A landscape with many valleys, sampled at points; each row gives a point and its height.
A ball rolls from a point to the lowest of its 2 nearest points, and stops where none of them is lower. Distance is the straight distance between rows; heights are no part of it.
q252: 12 4 -12 -5 -10 -16 18 -3 7 -17 -3 -8 33 12 32 4 29 27 -22 14 -23 11  height 292
q38: 8 9 -25 6 6 29 -1 11 9 26 -5 1 -22 -30 -1 17 3 1 15 7 -5 6  height 650
q475: -9 31 8 -13 31 3 -19 1 49 9 -6 -9 17 10 -19 0 -8 16 31 -4 -5 -8  height 276
q222: -4 22 21 -38 12 -22 3 11 -7 -11 3 -12 -9 -10 -17 4 -41 4 20 17 30 -6  height 333
q568: 8 -8 -20 1 -18 16 -11 -1 -11 -40 -42 1 -2 24 7 24 -3 0 14 10 -23 -26  height 124
q589: 15 -19 -5 28 -2 -7 12 -21 5 15 20 -16 -17 -18 7 -34 1 6 -4 -8 0 22  height 533
q997: -6 -20 -27 24 -3 11 -4 12 17 23 18 -13 -12 -20 3 -1 -4 -19 -8 -29 19 -1  height 213
q726: -17 -13 22 4 18 5 -3 23 -18 42 33 -8 -21 -10 19 -1 11 -40 1 -21 39 -1  height 111
q928: -5 -6 -21 5 -3 0 16 -9 -5 -48 -2 0 26 20 -1 -17 17 45 -41 30 -5 -10  height 338
q590: 0 -50 -33 8 -36 12 -9 -28 -19 -50 -14 37 26 43 -39 -17 -27 17 -12 -9 26
 3  height 344
q289: -30 -26 8 26 15 17 -4 15 -7 24 12 -4 -19 -17 -11 2 4 -30 -16 -23 26 0  height 166
q312: 2 28 17 5 -9 -17 8 -6 28 15 -11 11 -5 -3 46 -2 16 -17 6 -33 -19 -16  height 401
q776: 16 13 2 -6 -5 -15 1 -7 15 21 0 -27 9 -8 22 9 4 15 18 16 -4 8  height 369
q735: -13 -56 -15 7 -38 9 -25 -42 -17 -52 3 34 14 30 -28 -15 -8 -5 -9 -9 12 5  height 384
q457: -9 46 16 -28 4 -23 -18 26 0 34 11 19 -13 -9 13 24 4 -14 9 -1 31 -16  height 227
q262: -4 -25 11 -6 13 3 -3 23 -35 28 18 -19 -9 -9 12 -2 -17 -26 10 6 4 22  height 207
q576: -12 -17 22 -9 22 10 -1 39 -31 30 15 -6 -2 0 -2 20 -2 -35 5 1 27 6  height 165
q998: 8 19 24 -26 6 -4 -5 2 -1 -32 -14 18 13 12 10 13 23 26 -11 15 -17 14  height 214
q117: -4 33 20 -28 27 -21 -7 14 22 -23 -20 0 13 12 21 16 12 19 10 18 3 -1  height 158
q467: 3 11 12 -11 6 -14 5 -6 5 -23 10 -4 10 -3 32 1 20 39 -9 23 -9 16  height 256
q513: 12 -16 9 19 -8 -19 9 -17 13 5 12 -10 8 2 38 5 9 -28 -10 -28 5 19  height 462
q197: 3 -1 -6 -37 4 24 -13 18 -19 4 -2 3 -15 -9 9 14 -18 1 23 20 -9 6  height 605
q293: 7 11 -3 8 -11 -18 16 6 -2 -14 -25 3 16 -3 28 5 15 2 -5 -7 -33 14  height 328
q56: 11 -16 -23 0 -4 11 -1 -3 17 -41 -24 10 4 35 -31 -21 -18 -3 5 -27 -17 -26  height 120
q453: -8 11 13 -24 23 -3 4 12 18 -7 -17 -4 19 16 36 -12 2 13 27 -5 -12 -8  height 90
q87: -17 1 11 24 14 -3 5 9 -52 21 -18 -11 -14 -13 -1 4 -17 -22 4 20 14 -11  height 532
q296: 10 16 21 20 -14 -23 20 -19 1 -3 6 -6 -2 -15 5 -1 6 9 -19 9 -10 27  height 347
q641: -16 64 25 -10 7 -33 -5 20 -18 51 21 32 -14 -8 -22 5 -6 -21 12 7 34 -10  height 179
q642: 18 -4 -37 -14 -2 7 10 -4 17 -23 9 -8 28 24 -18 19 20 29 -21 26 -2 4  height 144
q192: -9 41 23 -24 14 -20 -9 7 34 12 0 -6 -1 -7 8 1 -21 4 23 -6 12 -13  height 316
q516: -23 14 36 -4 18 -9 11 13 -42 43 35 -4 -18 -3 -31 -8 -7 -43 -1 -3 29 -11  height 622
q306: -3 -10 40 3 6 27 -2 -6 -32 -18 -3 11 -26 4 -37 21 -3 -42 -10 -5 2 0  height 527
q705: 10 0 -15 5 9 22 -3 4 -21 11 -15 13 2 -10 22 19 30 12 -5 6 -27 19  height 106
q366: 6 -3 -7 -19 22 23 -7 -13 30 -43 -8 -2 -5 22 -30 -32 7 29 -9 11 -17 5  height 414
q428: 4 -33 -19 2 -8 7 8 -5 -8 -1 29 9 -5 -4 -2 -25 21 31 -37 7 -17 23  height 497
q865: 18 0 -7 16 -10 -19 13 -28 38 -1 19 -16 -6 -2 2 -26 7 20 2 -14 4 14  height 554
q485: -4 1 31 -17 2 -29 9 18 -19 -11 8 -23 7 -11 -2 3 -26 -2 -1 10 16 8  height 293
q605: -2 14 45 20 18 7 9 4 -21 6 -3 9 -13 -5 -24 21 12 -43 -22 -2 -2 6  height 553
q73: 10 23 -5 10 -11 -21 15 -5 31 -3 -16 0 19 8 31 -13 9 7 5 -35 -24 -12  height 368
q714: 8 -19 11 24 -10 -28 8 -15 6 11 21 -26 -3 -14 24 11 -10 -31 -5 -7 35 2  height 491
q67: 7 21 -12 -20 0 21 -19 0 27 31 -18 20 -7 -31 -2 12 7 22 30 10 -12 13  height 636
q472: 15 -43 -36 7 -25 15 0 -27 -14 -45 2 30 12 41 -31 -24 0 26 -30 4 18 -20  height 297
q853: -16 -50 -3 7 -23 11 -22 -38 -24 -58 -10 4 -1 -1 -31 -17 -26 1 -1 5 10 3  height 427
q300: 6 27 17 15 -9 -27 1 6 6 33 14 -3 6 -23 -6 32 -1 -26 -4 2 6 7  height 302
q5: -5 -12 -9 0 -16 -11 5 14 29 -7 1 -16 24 14 -12 6 -19 -22 -13 -29 -5 -33  height 385
q345: -22 -9 -6 4 -11 -18 6 -5 3 -12 -15 -26 21 -4 -14 -5 -45 -16 1 -17 -13
 -23  height 348
q99: 10 2 8 3 3 -9 6 -12 57 2 20 -19 -11 -9 12 -6 2 3 4 -23 25 -4  height 576
q582: 0 -32 -10 16 -1 -8 17 -9 3 -43 -19 16 8 10 -25 -20 -8 12 -21 -37 12 14  height 259
q200: 12 33 -20 -13 20 16 -19 -11 41 8 -19 -1 27 11 -20 13 6 38 32 22 -23 -5  height 235
q592: -8 32 16 11 13 3 -6 27 -24 51 -9 15 -6 -3 -10 26 10 -28 10 14 -3 -6  height 73
q813: 6 2 8 -29 0 30 -21 -19 28 -43 -12 5 -17 17 -23 -12 -12 12 19 9 -15 -4  height 383
q287: -29 16 15 3 -12 -9 -3 23 -9 7 3 -9 -17 -5 1 10 -16 -23 -15 -16 -1 -30  height 450
q691: -34 -11 -2 8 -15 -5 3 20 11 0 -1 -15 1 -6 -2 12 -24 -33 -22 -39 23 -24  height 420
q422: -9 -3 1 5 -5 -12 2 -1 17 20 4 -6 -3 0 43 -10 12 -21 -4 -42 5 -12  height 432
q518: 5 -1 -15 -40 4 47 -21 4 13 5 -6 0 -16 -12 8 5 6 27 19 22 -14 13  height 621
q220: -1 -6 -11 -8 -25 -8 1 4 -5 -5 -7 -23 16 -2 -7 -5 -30 5 7 7 -39 -6  height 311
q774: -1 2 -1 6 -17 -2 -3 -2 -16 11 -2 -3 -4 -12 -17 -1 -16 -18 -3 -4 -42 7  height 281
q350: 12 23 12 21 20 15 3 7 -13 54 1 3 10 -6 -7 10 30 -10 7 28 -13 14  height 17
q960: 21 -9 -39 -15 -1 30 7 8 31 -15 -15 6 -11 3 -26 -4 0 10 2 -14 -5 -2  height 305
q109: 14 -10 -19 16 -8 19 8 -8 -9 21 16 2 -5 -16 8 -23 14 13 -8 -14 -22 29  height 515
q904: 7 -20 -4 1 -24 18 -8 -22 -4 -51 -28 14 -15 31 -12 -8 -5 -9 19 -11 -22
 -29  height 24
q290: -21 28 44 18 21 -19 18 16 -28 36 18 3 -8 6 -5 -5 11 -37 6 3 25 -18  height 603
q968: -6 2 -3 -18 8 25 -9 3 42 -17 -3 -9 -17 -5 -23 -6 -17 9 12 -13 -1 -6  height 345
q721: -7 -16 -13 -3 22 17 4 -17 8 -45 9 -7 18 33 -28 -28 1 37 -22 27 -4 -17  height 377
q201: 0 13 5 -19 16 9 -7 27 -44 4 -6 22 -27 -12 2 13 -15 -9 26 16 7 -1  height 587
q864: 11 -12 4 4 -10 -16 9 -23 1 12 15 -23 3 7 55 -11 7 14 13 9 -7 17  height 399
q674: -19 51 22 -6 5 -10 -1 26 -38 39 -4 22 -19 -2 -39 16 -7 -30 7 19 7 -24  height 127
q881: 2 -11 -7 15 -13 -4 0 2 8 17 14 -15 -13 -25 -16 11 -24 -21 -9 -16 -12 -1  height 250
q97: 10 7 -27 -15 12 17 -3 0 31 -16 -1 -22 34 22 -5 8 10 34 12 24 -12 1  height 192
q739: 29 -21 -46 11 -29 14 12 -20 1 -38 -10 20 -3 25 -34 -21 -7 30 -12 17 -7
 -12  height 246
q489: 13 40 16 -17 0 -31 -11 7 17 37 9 6 6 -16 15 34 8 -13 23 8 26 15  height 267
q915: -6 -45 -42 -6 1 12 -3 -2 4 -18 7 -16 20 15 24 -28 7 31 -10 3 1 16  height 451
q847: -24 1 11 47 13 -15 7 17 -45 26 4 -18 -6 -17 2 3 -3 -28 -1 -9 26 -26  height 505
q719: -5 -29 -32 16 -19 0 10 -6 -11 -30 -31 26 4 22 -20 -22 -26 3 -14 -26 -1
 -6  height 199
q343: -25 27 -1 18 -7 -26 2 19 -22 28 -3 -25 -19 -22 18 14 -16 -15 1 -6 19 -30  height 476
q963: -5 -32 19 -8 7 -8 7 5 -4 -2 21 -23 -5 -17 17 -8 -12 1 -6 0 18 20  height 251
q710: 3 -31 -14 -5 -6 1 3 -5 -1 3 27 -14 23 3 44 -16 16 22 -2 -1 -9 18  height 425
q107: -8 6 -5 -21 2 8 1 16 7 -22 -33 -4 4 19 10 7 -12 2 24 -1 -27 -18  height 157
q198: 16 -20 -28 5 -7 18 9 17 39 5 6 9 -13 -1 -13 -6 -8 -8 -9 -45 9 7  height 260
q539: 15 21 25 15 -2 -27 8 -11 -28 31 17 -4 8 -14 -1 19 11 -1 -8 27 -8 24  height 334
q659: -2 -9 2 19 17 34 4 1 -13 15 -18 10 -20 -2 0 -5 30 -12 -4 -6 -21 10  height 156
q84: -10 -33 22 -17 -3 26 -21 -2 -18 -21 -1 16 -27 3 -15 3 -19 -33 -1 2 -8 -3  height 498
q253: -3 42 58 10 15 -27 16 7 -23 19 9 15 -5 -5 -12 14 17 -29 -6 7 18 11  height 579
q187: 5 28 5 -11 -3 -27 -14 -21 30 33 -16 -2 22 -10 30 -2 11 17 34 10 -7 -1  height 340
q716: -18 43 25 -17 2 -12 -14 3 36 8 -12 3 -8 1 44 -6 9 0 29 -26 0 -31  height 360
q556: 10 35 18 -24 -6 -37 -27 -13 28 45 3 13 17 -17 41 20 5 6 35 4 21 -21  height 306
q760: 0 -58 3 -5 -17 28 -26 -25 -40 -34 11 4 -8 6 -23 2 -19 -21 -3 11 1 0  height 466
q62: 3 -48 -41 -4 -14 15 6 0 3 -16 19 27 21 17 -2 -37 13 35 -33 -8 -2 9  height 477
q907: 32 -4 -33 -4 -24 19 6 -10 1 -32 15 17 8 9 -28 -6 10 32 -32 22 -12 5  height 196
q29: 12 23 -5 8 12 8 -4 -3 -29 41 -3 10 3 -23 19 13 34 8 15 18 -23 26  height 64
q974: 0 -2 4 12 24 21 1 11 -61 -4 -24 5 -27 0 -7 19 0 -12 7 27 0 -6  height 560
q619: 5 -18 4 25 -8 -15 13 -16 -1 -27 -1 -1 10 -6 -10 -10 1 11 -33 -7 5 27  height 310
q856: 8 7 -18 3 12 -7 13 -14 24 -25 8 -4 12 1 6 -20 24 54 -28 35 4 0  height 299
q304: 3 -7 -28 27 15 16 6 4 5 9 -4 -7 -17 -28 15 15 30 8 -1 -3 20 25  height 665

For each start below, name the point where the ball stops.
q296 | q904
q589 | q350
q422 | q453
q290 | q642
q853 | q642
q366 | q453
q716 | q642
q864 | q350

Write out the way that a ball takes from each point below.
q865 | q589 q109 q428 q62 q915 q710 q864 q776 q187 q556 q489 q457 q641 q674 q592 q350
q99 | q422 q312 q73 q293 q252 q467 q998 q117 q453
q513 | q422 q312 q73 q293 q252 q467 q998 q117 q453
